Each row is a point on a landscape with many peaks, with its height.
From any point a climber steps to the highest of the 6 points nearest to it. It stops when none of these is higher. Distance is the straight distance between rows; heights are no part of it.
k_392: [ 80 136 128 142  75 140  95 163 172 116]  h=35.7
k_994: [116 141  76  82 123  88  69 111 160 120]  h=40.8
k_968: [ 52 126 109 106  80 146  69 143 172 132]  h=17.0
k_89: [135 156 131 176  85  98 151 166 163  91]  h=26.5
k_610: [ 56 135  93 112  64 118  89 134 191 134]  h=31.3
k_378: [174 147 108 141 134  93 159 124 126 115]  h=29.2
k_634: [149 141 126 139 125 116 137 136 119 106]  h=26.3
k_697: [ 85 125 128 121 112 163  80 164 146 106]  h=13.2
k_483: [147  71 172 128 179 137 178  76 109 206]  h=29.7
k_556: [117 145  97 104  99  93  92 131 170 119]  h=52.7
k_304: [ 66 130 133 131  98 168  79 177 161 115]  h=23.3
k_497: [178 142 113 148 134  83 184 113 124 113]  h=24.5
k_896: [115 145 123 149  86 109 110 164 173 103]  h=49.4
k_161: [164 136  98  94 145 106 125 113 117 121]  h=42.2
k_663: [168 126 128 131 150 109 172  99 102 147]  h=41.4
k_638: [133 101 163 128 169 162 164 101  91 170]  h=43.8
k_276: [122 140 117 134 105 112 103 144 153 108]  h=61.3
k_46: [148 149 167 179 108 126 175 151 115 112]  h=39.1
k_822: [115 120 146 127 150 174 130 146  88 118]  h=40.9
k_883: [180 113 143 139 152  80 205  82 123 171]  h=18.1
k_846: [132 148  89 102 116  89  84 119 162 106]  h=52.5
k_120: [112 142 102 109 113 111  77 134 161 112]  h=49.3
k_206: [126 130 129 119 140 154 100 139 112 114]  h=49.2
k_448: [153 147 116 151 107  91 144 146 146 106]  h=24.1
k_647: [ 77 147  82  93  74  82  74 131 197 121]  h=32.6
k_929: [133 120 162 145 155 160 158 122  84 136]  h=45.6
k_535: [122 147  62  82 121  69  70 106 171 118]  h=42.4
k_668: [ 93 119 153 143 125 177 109 174 124 108]  h=44.6
k_479: [114 115 107  88 166 154  72 114 111 115]  h=33.2
k_493: [ 82 131  89  94 110 127  57 125 158 125]  h=31.4
k_909: [159 139 138 142 135 127 166 124  96 128]  h=42.9
k_999: [ 78 126 114 103 143 182  69 147 119 116]  h=59.9
k_489: [145 123 126 120 146 144 131 122  98 121]  h=41.6
k_257: [119 120 174 173 133 167 158 159  93 126]  h=40.5
k_992: [162 149 135 169 111 100 183 153 135 102]  h=13.8
k_915: [106 136 157 147 119 160 124 172 114 107]  h=61.5
k_529: [125 133 168 163 127 152 153 155 103 110]  h=45.3
k_280: [ 49 134 107 112  38 130 102 143 193 153]  h=21.7
k_787: [ 72 132 113 122 101 148  67 151 164 116]  h=5.4
k_981: [128 141  97 117 112  93 105 131 158 104]  h=56.5
k_577: [143 131 163 163 140 141 169 133  99 135]  h=63.7
k_441: [157 148 131 168  91 111 162 157 135  89]  h=24.3
k_259: [159 104 133 105 171 139 157  87  94 168]  h=42.3
k_49: [174 139 111 125 139 103 149 120 124 107]  h=32.7
k_839: [ 81 132 112 120  72 122  87 162 178 112]  h=35.0
k_523: [151 143  89  92 148 104  98 105 134 110]  h=46.2
k_332: [147 115 148 132 165 146 169 103  94 149]  h=36.3
k_860: [ 88 142  96 107  75  94  91 137 190 119]  h=45.0
k_443: [ 91 126 144 145 104 165  98 174 143 107]  h=43.1
k_520: [ 47 120 119 107 107 173  69 158 167 132]  h=12.3
k_326: [142  84 187 157 169 144 186  85 107 207]  h=15.9
k_262: [163 120 149 138 147 120 178 109  94 154]  h=67.0
k_305: [111 116 179 165 157 172 158 148  87 141]  h=35.6
k_449: [ 72 129 106  95 102 136  53 135 166 121]  h=18.9
k_201: [187 127 108 131 156  78 202  97 123 138]  h=18.7
k_341: [141 138 106 105 137 107  96 122 131 107]  h=51.5
k_407: [136 117 123  94 165 158 105  90  91 140]  h=34.0
k_526: [171 142 142 163 131 109 200 123 105 129]  h=25.2
k_239: [138  96 152 119 179 160 151  91  83 181]  h=66.9
k_281: [133 124 138 127 144 153 136 117  88 136]  h=39.4
k_329: [ 87 119 132 115 152 184  86 153 115 118]  h=22.6
k_432: [140 128  90  84 156 128  68 103 119 125]  h=36.0
k_975: [147 128 173 173 131 142 189 135  88 134]  h=54.3
k_233: [125 133 135 128 124 148 104 143 120 104]  h=41.7
k_664: [130 132 117 103 146 140  94 127 112 117]  h=57.6
k_351: [109 126 115  96 139 139  69 130 130 105]  h=29.4
k_952: [176 118 126 116 158 116 164  85 103 154]  h=35.8
k_715: [174 101 142 121 159 118 174  87 101 163]  h=37.9
k_173: [135 137 150 163 108 129 148 154 120  95]  h=40.1
k_918: [173 122 110 113 148 104 164 103 104 137]  h=29.3
k_552: [122 111 186 164 142 158 173 133  82 140]  h=46.9
k_979: [122 143 142 152  94 130 119 166 146  91]  h=47.0
k_830: [171 102 162 137 155 108 201  88 113 183]  h=24.9
k_542: [115 127  95  85 136 136  70 118 133 109]  h=33.7
k_466: [ 94 152  99 133  67  91  99 145 191 116]  h=41.5
k_94: [164 145 150 181 110 102 195 157 124 107]  h=20.4
k_246: [157  77 169 139 174 131 177  72 118 210]  h=24.2
k_412: [142 108 176 162 159 146 184 102  88 177]  h=26.1
k_390: [177 145  78 106 149  89 140 105 132 115]  h=32.8
k_612: [110 129 113 116 111 127  81 140 146 115]  h=42.5
k_263: [155  97 172 149 156 118 194  96 106 189]  h=20.7
k_227: [153 118 113  96 161 139 118  96  99 143]  h=35.2

Where does a climber stop that starts at each point below?
k_493 -> k_276
k_304 -> k_915
k_326 -> k_239
k_378 -> k_664
k_634 -> k_262
k_449 -> k_276
k_161 -> k_664
k_89 -> k_276
k_281 -> k_664
k_392 -> k_276
